Points, in no order, along strands that fork, close into loops and pass close to each other.
In the rows, zero is written as 128.
Points whose rows are less than 82.3 apart are linked; no others are. Some points are linked to none.
Q946: [150 165  98 102 142 101 152 115 127 158 110  76 162 195 124 178 124 136
  89 162 116]
Q716: [138 121  93 125 125 107 115 167 128 124  96 163 107 108 176 147 156 136
 128 110 111]
Q827: [ 65 144 117 123 116  90 130 136  71 109 122  83 119 128  86 156  73 144
 128 108 115]
Q816: [125 138 161 149  97 176 146 134  93 158 193 121 112  83 130  68 118 102
 111  52 129]
Q517: [ 82 118 153 174  68 186 140 127 135 112 155 124 132  86  95 116 130 123
 171 105 111]
Q436: [114 104  90 145  61 122  82 149  89  78 106 145  78 129 113 143 118 128
 129 118 130]
Q226: [121 157 125 108 121 109 137 151  95 158 135 110 106 104 186 138 117 131
 107  71 111]
Q801: [130 119  63 155 123 137 151 186 176 105  81 129 168 160 129 132 158 169
 136 121  94]
Q972: [180 122 115  87 153  94  89 121 113 154 100 167  85  90 201 145 160  92
 107 132 150]
Q125: [171 115 119 113 196 103 132 139 152 139 126 162 129 112 204  92 184 144
 129  97 106]
Q113: [119  74 131 143 122 131  71 115 140  70 107 190 102 124  88 113 136 104
 152 164 147]
Q621: [ 88 124 156 108 164 119 124 122 125 151 131 150 108  71 162 126 122 125
 156  99 140]
Q525: [125 137 135 134 101 149 134 157 107 175 142 144  94  56 187 117 154 115
 122  61 127]
Q423: [ 91 143 129 106 187  94 135 148 157 131  96 132 138  96 200 151 156 161
 165  99  87]
Q975: [115 177 148 102 164 109 175  90 127 162 129  71 169 164  97 171  98 135
 113 155 129]
Q220: [153 104 110 137  55 143  69 124 104 119 115 155  75  91 138 144 142  85
 128 136 156]
Q5: [116 140 124 122 146 110 141 140 120 128 125 112 139 154 128 127 112 154
 123 119 112]
Q148: [ 97 117  76 116 160  76 121 121 125  95  75 119 144 171  88 177 131 151
 132 188 115]
Q150: [151 137 140 114 188  99 148 152 108 123 166 109 137 158 169  78 115 156
 105  73 100]
Q138: [141 107  79 147  66 131  90 133 131 104  81 156 105 130 117 163 154 113
 132 168 135]
Q133: [124 122 135  73 204  63  77 108 126  94 100 151 100 107 186 133 139 131
 134 129 124]
Q924: [113 143 152  94 233  93 150 104 166 116 142 104 172 163 146 134 126 176
 143 147 117]
Q208: [130 145 156 136  63 174 130 103  97 142 166  94 113 121  94 125  99  98
 104 125 157]
Q212: [100 173 122 105 119 101 167  99 107 169 108  60 156 154  93 194 106 112
 107 166 131]
Q655: [167 161 141 115 119 131 143 142  86 168 170 103 120 141 152 100 100 117
  65  79 126]
Q794: [179 166 137 141  85 158 158 140 106 160 172  97 140 149 117  92 108 119
  60  95 118]
Q676: [148  89 101 142 111 126  88 118 126  83 114 158 118 183  83 123 121 123
 122 179 144]
Q21: [168 148 116 116 143 117 148 149 136 172 121 132 134 135 193 135 157 133
 108 106 111]
Q65: [188 134 134 130 168 132 163 133 123 181 164 138 129 116 178  69 171 120
 101  72 128]
Q395: [103 139  65 140 132 108 156 171 153 107  81 105 168 155 126 157 145 175
 134 125  78]
Q998: [175 128  97  93 167  79  96 127 136 132  98 148 121 154 193 145 161 135
 103 145 124]
Q909: [128 175  98 130  41 141 143 118  94 164 111  66 121 131 105 178 117 109
  83 145 124]
Q940: [ 90 154 133  96 114 115 114 114 102 167  91 102 108  78 133 184 106  95
 150 144 167]
Q825: [149 136 136  96 216 102 145 112 176 140 123 128 173 169 160 133 149 158
 139 164 119]
Q167: [ 74 147 123 100 110  89 118 116  63 126 104  81 100 112 100 173  71 117
 128 126 154]
Q20: [109  98 112 153  28 158  79 111 114  93 104 135  90  86 111 161 146 100
 161 142 135]
Q755: [138 157  97  87 140  71 111 142 106 144  97 105 114 126 204 192 142 136
 110 110 112]
Q580: [140 132 105  98 216  84 121 127 185 105 102 129 166 171 179 136 159 174
 134 152  95]
Q134: [166  98 116 140 178 115 132 158 126  80 149 137 143 190 126  57 112 163
 111 105 125]
Q959: [141 127 153  93 205  93 118 117 111 148 150 145 106  94 195  96 137 131
 125  89 131]
Q129: [141 137  67 169  85 155 166 200 174 112  92 104 172 144 132 119 160 165
 118  97  80]
Q657: [134 121 142 156  97 174 131 142 103 153 167 148 102  68 153  83 154 105
 130  62 132]
Q454: [173 112  81 114 186 100 122 144 172 103 103 139 168 197 166 115 156 162
 120 151 107]
Q397: [ 84 110  85 144 125 107 125 118 132  92  80 124 141 153  68 175 136 134
 156 191 125]
Q29: [169 160 130 149 100 172 177 130 167 195 141 118 167 133 136 118 157 110
 108 143 126]
Q175: [ 91 132 138  75 176  68  94 114  98 123 100 121 103 105 156 165  97 125
 137 126 138]
Q514: [147 105 101  98 158  75  68 126 130  84  72 181  94 133 143 141 140 116
 116 167 131]
Q786: [120 117 168 105 233  95 133 110 145 111 155 150 138 124 150  86 121 160
 148 125 130]
Q775: [132 110 174 174  96 193 152 118 126 104 205 122 147 132  71  61 105 120
 132  95 131]
Q165: [154  88 121 137 118 121  77 133 109 117 121 194  71  78 152 110 165  85
 126 118 145]
Q326: [102 130 194 161 150 174 179 129 142 128 191 119 162 113  79  76  99 140
 142  93 133]
Q521: [ 80 100 117 128 160  99  96 146 155  83  73 185 115  92 134 137 148 146
 164 136 107]
Q953: [173 125 114 165   8 203 127 107 128 117 151  92 125 133 106 124 145 108
 100 144 109]
Q12: [156  65 111 165  90 160  86 123 140  74 136 178 121 155  97  98 153 112
 144 154 137]
Q884: [120 112 141 144 174 135 146 145 155 118 133 154 142 131 129  92 135 154
 150 122 118]
Q900: [180 158  95 102 121 108 138 139 133 184 107 118 126 148 192 170 155 126
  92 136 118]
Q557: [156 141 148  95 182 114 148  89 149 177 129 129 151 159 140 147 129 118
 122 176 160]
Q705: [142 102 141 167  91 181 133  98 149  98 170 123 155 175  56 114 124 115
 137 167 147]
Q957: [143 155 162 126 173 145 187 125 162 166 159 108 180 163 111 116 119 144
 114 135 129]
Q890: [110 182 106 110 149  97 169 123 122 154 110  55 177 179 116 179 117 152
 101 132  85]
Q845: [ 81 136 156  87 192  73 112 104  96 110 129 110 115 126 127 151  78 146
 143 123 138]
Q264: [173 140 122 157  68 169 137 137 120 128 163 103 134 166  97  96 115 121
  83 122 123]
Q309: [159 158 163 111 138 146 165 103 116 179 177  92 154 168  97 122  88 115
  77 139 151]
Q789: [139 113 161  81 201  90  91  92 134 124 113 165 110 112 144 121 126 107
 129 163 157]
Q511: [143 132 162 166  53 194 145 122 108 108 204  94 136 134  74  76  94 114
 103  92 114]
Q389: [157  90 123 133 153 126 100 125 142 121 110 215  97  82 155  97 187  97
 139 128 139]
Q641: [131 132 149 163 137 171 187 154 188 146 135 129 176 128 116  96 152 144
 151 126 117]
Q881: [131 162 106 101 128  87 136 139 104 153 110  87 127 150 170 176 123 138
  93 108 105]
Q213: [ 72 116 154 141  68 154 111  86  94 103 140  91 108 109  56 154  88 102
 154 148 156]
Q677: [171 122 120 149 173 143 169 160 172 128 136 124 173 180 127  79 142 156
 119 125 117]
Q524: [170 121 138 111 173 119 133 116 101 165 164 155 106 100 185  77 154 118
 112  75 140]
Q355: [121 136 157  69 220  67  94 102 121 120 133 122 108 105 207 123 131 137
 130 103 129]
Q723: [125 145  93 126  68 123 118 135 100 148 105 114 101 118 133 170 126 113
 112 136 134]
Q350: [153  79 129 137 123 125  75 112 107  72 139 167 100 164  80  90 100 114
 119 154 157]
Q837: [153  85 137 135  71 159  72  86 130 117 118 160  97 109 103 132 146  66
 152 179 171]
Q503: [158 129 126 172  66 187 152 155 150 153 147 130 138  98 145  94 172 115
 128  98 115]
Q559: [ 92 125 176 163 163 161 179 142 150 100 173 112 176 144  62  87  95 167
 150 115 127]
Q545: [123  83 153 145  66 166  80  99  92 106 164 144  85  91 107 103 119  81
 147 111 157]
Q89: [111 125 124 113 181  86 122 162 118  93 128 126 124 129 178 112 116 173
 136  72  91]
Q539: [123 175 145  95 133 121 156 136 118 192 138  94 128 105 184 149 116 119
 106  88 120]
Q55: [131 149 171 117 186 122 171 141 126 148 175 109 152 139 147  86 105 149
 114  80 115]
Q656: [145 111 117 145 176 129 155 159 153  89 140 119 172 190  96  78 111 175
 124 121 121]
Q678: [105 117 107 133  50 133  85 112  96 107  96 117  93  97 101 171 120  91
 140 156 149]
Q82: [148  72 108 163 129 148  90 148 163  69 114 206 129 135 112  90 171 123
 157 148 123]
Q784: [161 157 142  71 203  82 109  94 141 165 122 104 141 145 210 160 150 127
 116 143 130]
Q760: [ 62 113 167 145 148 137 131 139 122 110 148 149 121  89 105 101 100 144
 173  94 128]
Q839: [ 92 150 132 121 162 120 164 111 154 158 105 111 165 132 113 178 127 142
 153 164 122]
Q14: [165 122 132  82 170  79  96  92 101 122 117 127 110 171 123 137  91 116
 104 179 172]
Q721: [193 134  73 152  80 148 136 156 147 145 114 127 136 170 140 131 160 130
  88 145 120]
Q848: [146 137  83 166  40 150 130 197 117 114 127 118 110 111 149 127 148 137
 110  82  96]
Q781: [108 114 133 157 108 143 131 149 110  88 156 122 132 153  86  96  95 150
 134 104 115]
Q966: [177 139  89 148  63 148 136 176 115 144 128 132 104 115 172 123 160 128
  87  90 110]
Q387: [125  96 132 156  29 176  99  94 106  88 164 112 105 128  75 130 113 101
 146 135 133]
Q31: [134 111 139 150  66 158  98 127  81 114 166 126  90 111 116  93 103 106
 115  90 144]
Q671: [131  84 126 161 124 159 109 126 186 106 111 189 139 126 109 117 173 120
 165 168 132]
Q42: [124 102 165 111 169 124  95  88 149 117  99 178 113 106  95 137 128  87
 155 198 179]
Q402: [159 130 109 122 115 135 126 120 163 176  91 153 135 131 156 162 167 105
 125 174 142]
Q643: [131 103 149 171 116 167 145 149 125  98 174 132 140 138  98  63 121 135
 141  88 125]
Q652: [120 121 123 119 144  99 113 120  86  96 133 121 112 168  99 125  77 146
 116 136 138]
Q415: [151 119 126 159 115 168 149 112 167 127 138 134 167 175  74 123 132 134
 135 179 145]
Q783: [139 127 164 153 112 189 158  93 168 180 159 138 156 116 104 122 148  99
 145 162 152]
Q874: [137 141 112 156  42 172 125 147 119 151 140 129  94  77 151 136 158 107
 115  95 121]
Q437: [119 130 145  89 143 109  90 111 131 159  86 160  99  60 161 160 135  74
 150 154 168]
Q993: [115 122  81 112 161  75 101 134 129  88  81 141 128 161 130 159 129 159
 133 158 107]
Q575: [140 118  90 152  76 143 120 151 140 125 107 145 124 137 122 139 159 130
 129 145 120]
Q793: [138  77 144 138 142 130  80 119 122  85 133 198  86 110 109  85 138 105
 139 136 156]
Q666: [138 130 149 115 147 123 129 116 101 165 153 133 110 117 146 109 112 115
 112 111 151]
Q233: [ 91 122 157 108 206  91 126 116 125 100 144 134 128 133 131 113  93 166
 140 120 126]
Q408: [ 92 168 141 153  87 164 174 128 142 141 144  86 168 126  70 135 114 132
 129 132 109]
Q477: [122 111 156  92 159 113  78 105 150 132  78 183 100  75 131 143 138  71
 150 183 169]
Q685: [128 102 142 164  26 203 131  86 139  93 160  93 134 131  70 137 125 107
 149 149 118]
Q187: [ 89 134 164 127 162 133 157  89 151 138 132 125 160 133  70 163 113 131
 155 188 163]
Q94: [ 90 164 171 103 186 116 167 105 126 150 150  88 163 146 114 153  87 150
 129 122 121]
Q110: [107 156 172  97 210 103 159 116 123 139 164  94 153 143 154 119  98 158
 128 101 118]
Q591: [138 160 145 135  96 146 150 141  98 138 170  89 140 156  97  96  78 134
  77  87 113]
Q236: [ 90 140 142 107 233  90 144 133 163  92 143  97 173 154 156 117 124 192
 152 109  92]
Q564: [ 93 154 129 122 146 117 158 163 151 157 111 122 142  89 183 146 140 152
 151  84  89]
Q63: [134 132 189 125 148 156 159  88 112 156 194 119 138 139  81 101  89 112
 115 133 182]
Q984: [133 126 107 177  66 195 166 165 186 130 116 122 169 123 116 121 178 133
 154 130  98]
Q19: [ 87 154 150  76 155  94 118  97  96 157 107  94 120 101 124 177  79 105
 138 146 169]
Q390: [ 58  99 117 157  98 125  98 136 133  77  94 157 112  96  91 149 127 135
 177 132 118]
Q275: [169 135 133 161  34 189 125 118  97 109 180  95 113 148  87  92 107 107
  91 106 116]
Q302: [173 144 103 142  29 170 121 121 114 145 133  99 110 141 113 145 135 107
  89 150 132]
Q630: [138 109 178  91 214 101 116  83  99 136 175 150 107 116 129  79  98 112
 131 131 179]
Q697: [122 111 165 111 191 111 120 112  99 121 165 158 102 107 139  75 103 130
 131  98 148]
Q90: [118 177  86 120  93 101 152 165  98 145 108  75 132 139 153 168 119 145
  83  85  81]
Q604: [152  91  98 112 172  82  73 139 120  61 109 172 104 172 129  97 117 145
 108 146 127]
Q77: [162 128 111  79 163  77  84 124 135 140  74 158 102 114 197 169 158 109
 119 154 134]
Q439: [117 143 122 138  78 145 131 142 112 156 130 127 109 104 140 138 128 119
 119 106 130]
Q968: [150 137 105 113  98 102 109 113  84 125 106  99 114 181  92 159  91 112
 105 171 158]
Q255: [110 120 118  98 177  70 106 129  81  75 130 106 113 183 120 124  72 169
 110 118 118]
Q478: [ 71 112 126 164  71 157 120 135 133  95 119 130 119 100  93 136 128 135
 174 116 110]
Q660: [164 155  87 138  91 130 153 144 135 150 116 105 150 186 119 137 131 142
  88 140 108]
Q738: [106  77 138 162  98 158  95 110 158  82 117 174 126 112  88 129 151 106
 181 160 133]
Q637: [ 84 107 152 147  42 182 108  86 111 100 155 102 106  90  80 141 109  99
 165 130 135]
Q473: [115 108 177 106 174 120 104  89 101 120 152 145 106 111 100 105  80 110
 143 142 184]
Q895: [175 128 146 100 210 109 140  95 163 164 139 142 150 156 167 120 157 125
 124 165 141]
Q934: [ 90 112 105 161 139 140 147 143 190 106  88 151 168 139  90 145 158 152
 176 163 115]
Q210: [ 95 138 158 129 101 172 140 104 157 188 119 135 126  66 130 155 147  94
 165 147 154]
Q447: [144 155 107 124 137 111 157 169 130 138 123 104 159 170 153 126 124 157
 100  99  90]
Q785: [108 130  86 115  72  94  91 130  90 128  72 113  90 101 126 191 122 103
 134 157 143]
Q507: [170  98 100 130 145  97  95 162  83  81 146 162  87 147 154  70 126 146
 102  84 123]
Q346: [106 130 158 173  38 209 153 131 147 113 167  96 151  85  94  99 128 125
 152  83  87]
Q364: [118 142  68 153  61 122 142 195 105  99 104 111 120 127 138 153 136 159
 111  85  80]
Q908: [161 141 158  76 221  90 121  88 142 145 151 118 138 147 185 118 140 136
 119 133 140]
Q951: [ 95 123 125 111 207  94 129 141 173 100 103 145 148 124 170 125 149 174
 163 122  92]
Q941: [ 81 143 159 156 109 161 169 134 153 148 147 110 156 103 101 129 117 137
 152 119 118]
Q763: [174 116 102 132  83 131 105 149 114 148 122 166  84  89 177 138 168 105
 109 118 143]
Q457: [132  66 140 145  75 156  65  95 111  82 142 168  90 109  92 118 131  77
 157 146 159]
Q145: [149 153 118 104 104 118 131 104  99 167 114  84 120 158 102 172  99 100
  97 173 169]
Q483: [148  76 117 143 104 123  63 131  93  74 129 194  66 107 127  99 138  96
 126 112 143]
Q224: [ 73 140 140 118  81 128 111 103  68 125 131  80 101 101  77 159  65  97
 134 128 169]
Q293: [173 142 108 144  31 161 118 133  86 141 151 107  91 126 130 120 121 110
  79 104 130]
Q357: [187 102 112 130 167 106 117 142  97 104 158 153 119 171 143  58 126 142
  99  98 132]
Q682: [158 108 112 132 151 101 110 171  89 110 147 165  90 104 185  78 137 139
 114  57 117]
Q601: [151 174 130 130  98 154 178 120 155 194 122  90 169 150 120 152 134 114
  91 151 124]
Q25: [155  86 137 153  69 176  96  98 142 131 139 166 110 102 120 114 165  76
 149 148 153]
Q342: [138 144 150 137  79 174 138 122 101 167 175 112 112 104 128  98 113 100
 101  96 141]
Q800: [139 104 128 123 175 107 113 138 138 111 131 172 118 128 152  86 135 146
 141 123 123]
Q510: [ 81 168 155  86 185  93 148 108 129 161 124  87 148 126 156 170 110 146
 140 120 121]
Q380: [138  98  95 161  98 130 103 166 113  91 127 161  99 123 136 104 138 139
 130 100 119]
Q475: [129 167 135 133  84 155 157  99 132 177 125  88 148 143  88 164 118 108
 109 173 145]
Q9: [157 147 108 160  88 176 175 161 184 166 112 124 168 133 136 127 174 128
 127 137 105]
Q571: [107 158 108  84 172  65 113 129 132 135  86 104 132 129 197 192 150 146
 136 125  99]
Q740: [125 136 122 145 161 136 169 162 170 130 123 121 175 149 130 103 133 163
 142 116 106]
Q368: [114 129 148 123 140 136 130  90 160 156 111 137 141 124  98 161 131 111
 155 195 168]
Q153: [152 127 124 132 110 144 133  96 163 169 105 140 139 143 110 160 152 103
 137 199 160]
Q658: [114 141 101 140  94 111 133 111  90 115 115  91 132 170  66 158 102 131
 112 170 134]
Q75: [145 162 128  74 129  98 120 106  92 176 113  81 122 139 140 177  88 101
 101 149 163]
Q569: [100 135 162 136 188 139 178 120 158 114 156 118 177 157  76 120 100 160
 145 144 138]
Q225: [ 71 130 176 160 145 162 169 149 137 125 168 127 145  92 102  81 103 147
 165  79 121]
Q228: [ 83 147 148  94 198  90 144 100 146 141 110 102 152 132 125 178 114 146
 159 161 131]
Q68: [130 153 130  86 177  92 132 110 147 160 102 110 140 133 185 178 147 137
 131 144 119]
Q215: [128 114 114 160  32 173 107 137 132 124 121 134  96  85 132 145 159 107
 147 124 122]
Q997: [145 136 128 113 152 104 136 150  97 136 150 121 114 134 177 106 124 143
 104  74 113]
Q257: [190 131  98 141 111 133 144 174 126 151 139 138 130 133 182 109 167 136
  95  94 110]
Q853: [134 129 121 123 186 102 146 140 138 103 133 118 154 182 122 111 107 174
 128 129 111]
Q994: [ 89 117 137 115 114 109  85 145  87 117 112 154  73  65 151 138 109 116
 143  92 142]
Q168: [109 108 151 111 151 100 100 105  89 100 133 135 100 143  82 124  72 123
 130 150 169]
Q638: [176 112  90 117 155 109 116 140 150 124 109 156 133 171 158 124 156 138
 107 148 122]
Q30: [ 92 172 135 170  60 171 176 164 146 140 135  77 164  95  96 121 128 142
 123  81  75]
Q965: [148 157  95 146 101 133 169 190 149 144 106  98 163 143 149 128 149 157
 100  95  85]
Q243: [149  85  91 124 128 103  71 143 119  70  91 190  94 147 125 119 134 129
 118 150 129]
Q857: [ 95 170 143  98 139 117 155 118 126 182 118  95 137 105 156 176 116 126
 131 123 122]
Q66: [156 143 155 106 151 133 154  87 124 179 150 106 142 166 106 144 104 105
 103 173 175]
Q840: [102 134 136 110 119 120 110 113 134 161  92 143 114  85 138 167 129 103
 151 158 155]
Q458: [ 98 160 128 118 116 111 154 108  87 141 126  72 142 154  63 170  83 123
 110 154 140]
Q13: [115 143 174  91 218 110 155 106 149 153 156 124 144 112 167 108 129 147
 147 111 126]
Q969: [160 121 148 159  24 219 140  93 141 115 175  84 141 123  80 108 130 103
 123 131 106]
Q983: [ 95 143  63 161  47 125 134 165 103  99  98  95 126 136  98 163 135 147
 121 116  87]
Q870: [ 99 156 101 133 135 104 165 132 120 124 111  76 165 179  87 161 106 152
 113 142 103]
Q635: [ 91 124 124  99 176  68 106 149  94  68 126 115 116 147 149 123  90 180
 129  87 100]
Q70: [151 131 102 100 209  84 122 149 162  96 124 115 158 166 200 114 165 185
 127 108  90]
Q605: [144  96 143 139 153 119 112 130  93 104 158 172  98 123 126  63 121 123
 131  95 148]
Q598: [140 115 120 108 208  98 124 142 177 114 105 173 137 110 192 109 178 158
 150 127 102]
Q446: [ 88 164 179  87 164 123 147 107  93 174 162  83 121 104 126 137  66 122
 116  94 153]
Q628: [100 106 107 138 156 118 125 146 175 104  86 167 144 125 124 139 153 157
 166 149 108]
Q808: [155  83 120 168  68 174 107 110 132  86 157 139 127 165  80 102 131 114
 133 156 139]
Q319: [ 97 133 151 123 150 132 139 147 112 166 147 141 108  64 178 105 130 129
 138  60 119]
Q132: [101 105 152  87 216  72  78 116 131  71 107 178  94 102 159 103 123 136
 140 129 123]
Q252: [ 75 148 170  84 166 112 124 106 101 163 136 103 114  78 137 151  81 115
 147 111 162]
Q131: [138 104 114 122 150 106  95 143 147 119  94 191 104  95 167 131 165 123
 139 138 124]
Q780: [ 96 166 166 166  72 175 173 124 128 124 170  72 167 115  46 119  90 128
 114 108 100]
Q299: [181 113  73 150  95 146 126 167 162 131 107 160 131 144 160 121 179 135
 118 141 117]
Q177: [192 120 118 115 200 101 145 150 134 131 151 137 136 134 210  63 176 146
 112  69 108]
Q176: [122 142 111 144 139 139 164 152 188 162  94 143 165 117 162 150 172 147
 152 131 102]
Q579: [ 75 128 102 148 101 131 137 121 146 124  86 132 139 119  92 175 147 129
 168 179 122]
Q872: [108 114 133 160 130 164 156 137 190 133 119 149 168 118 107 119 159 141
 178 149 122]
Q964: [106 100 110 123 183  96 105 117 155  69  90 167 139 160  84 134 121 145
 150 183 126]
Q244: [138 103 142 127 146 116 114 139  73 119 165 159  83  92 159  69 124 124
 117  61 140]
Q146: [108  94 167 133 167 143 104  97 178 121 113 195 123  90  99 124 151  97
 176 181 158]
Q982: [102 113 145 136 106 134  99 114 105 126 131 143  99 103 109 128 107 106
 145 132 159]
Q915: [116 108 160 149 114 179 129  96 160 159 142 158 129  83 120 124 156  93
 167 152 160]
Q256: [ 87 138 162 132 160 145 164 134 149 159 143 126 145  93 134 122 121 145
 151 103 125]
Q720: [156 130 120 163  50 167 124 155  86 115 170 118  96 116 131  88 118 115
  94  70 119]
Q494: [ 66 157 150 153 133 142 187 163 153 136 132  93 172 108  97 123 107 157
 153  88  89]
Q280: [141 112  86 100 176  65  82 141 120  72  97 144 112 173 160 128 127 160
 109 135 112]
Q405: [110 119 103 120 122 100  91 134 136 118  66 163 107 114 132 169 144 124
 147 160 124]
Q471: [182 143 102 107  95 126 122 121 124 183 102 135 112 133 169 165 161 101
  99 161 154]
Q921: [173 118 103 109 100 110  82 135 105 149  97 166  78  94 174 158 153  82
 103 143 167]
Q669: [ 81  90 113 152 121 121  90 159 140  67  95 186 103  88 121 126 143 135
 171 116 110]
Q56: [128 126  79 119  96  94  92 159 118 119  69 155  91  99 162 176 154 126
 121 132 117]
Q891: [186 154 148 112 150 136 159 131 113 191 169 115 135 137 167  87 135 113
  79  88 125]
Q52: [137  92 128 156  31 194 102 102 147 127 133 142 107  78 128 143 178  82
 162 145 130]
Q200: [143 128 170 140 129 163 149  85 133 147 170 131 144 149  72 120 106 113
 127 172 178]
Q790: [152  94  95 147  73 139  85 108 126  99 100 145 110 160  78 149 138 104
 134 193 152]
Q270: [114 101 111 156  55 143  93 127  99  79 134 125  97 138  81 124 110 121
 134 131 130]
Q6: [ 68 145 111 142 123 127 163 135 162 145  87 114 159 117 110 171 147 146
 161 155 106]
Q434: [116 146 156 135  94 180 158  93 144 176 148 112 142 111  94 145 118 103
 136 161 161]
Q945: [108 159  78 137 129 103 173 170 130 113 105  75 178 175 111 146 116 169
 106 115  71]
Q107: [105 148 130 177  53 191 167 153 176 131 127  98 167 106  96 131 151 135
 147 117  88]
Q519: [118 127 136 106 172 106 123 127 130 138 117 147 123 112 167 130 128 134
 140 121 124]
Q516: [159 116 116 108 210  86 124 156 140  99 143 123 138 145 205  79 155 170
 124  78  90]
Q735: [ 78 139 150 138 151 129 165 115 133 123 138 109 158 145  65 152  94 146
 148 154 132]
Q227: [127 101 157 135 154 149 109  97 156 144 128 192 113  74 130 104 160  89
 160 148 164]
Q27: [101 122 123  98 155  86  96 116 112 112  80 142 109 117 120 163 109 123
 143 158 142]
Q118: [146 146 148  70 170  90 116  89 108 157 123  97 127 155 135 158  97 111
 107 162 170]
Q980: [172 130 147 141 123 166 155  99 151 148 159 125 155 183  79 115 124 115
 103 181 163]
Q749: [106 165 145 152 105 150 175 170 143 139 139  91 164 118 114 106 109 145
 119  71  90]
Q386: [124 146 120 141  94 130 146 146  97 103 146  97 128 171  92 111  88 148
  98 105 108]
Q311: [164 146 174 128 136 155 155 107  99 161 197 106 138 155  92  81  85 111
  82 112 160]
Q578: [125 151  86 152  69 130 149 151 113 129 107  95 132 154 104 155 128 143
 105 130 104]

A piece is two or more points that can be reached from each other along the links. Count, over all rows, the pieces, the separate loops (a circle has one, a figure eight two, a Y none), the forks (points with three links) and the tips (points with one).
pieces | 6
loops | 3
forks | 13
tips | 19

A fork is a point with three links, a tip a point with one. Leave the first point through the second and follow the links. Name the first fork or tip that comes.
Q740, Q884 | Q208
Q387, Q685 | Q215
Q89, Q635 | Q656
Q153, Q402 | Q350
Q342, Q816 | Q740

How many points has the smallest loop of links through each point below? Write none if it is on no loop.
Q816 | none
Q55 | 9
Q591 | 9
Q785 | 7
Q42 | none
Q63 | none

Name the points in between on the shortest way along the links from the first point to the second, in order.
Q447, Q621 | Q5 > Q853 > Q656 > Q677 > Q740 > Q884 > Q800 > Q519
Q256, Q601 | Q941 > Q494 > Q749 > Q30 > Q107 > Q984 > Q9 > Q29
Q125, Q921 | Q177 > Q516 > Q70 > Q580 > Q454 > Q638 > Q998 > Q77 > Q972
Q511, Q355 | Q275 > Q264 > Q794 > Q655 > Q891 > Q65 > Q524 > Q959
Q20, Q293 | Q215 > Q52 > Q25 > Q837 > Q457 > Q545 > Q31 > Q720
Q514, Q845 | Q243 > Q604 > Q280 > Q993 > Q148 > Q397 > Q579 > Q6 > Q839 > Q228 > Q510 > Q94 > Q110 > Q13 > Q786 > Q233
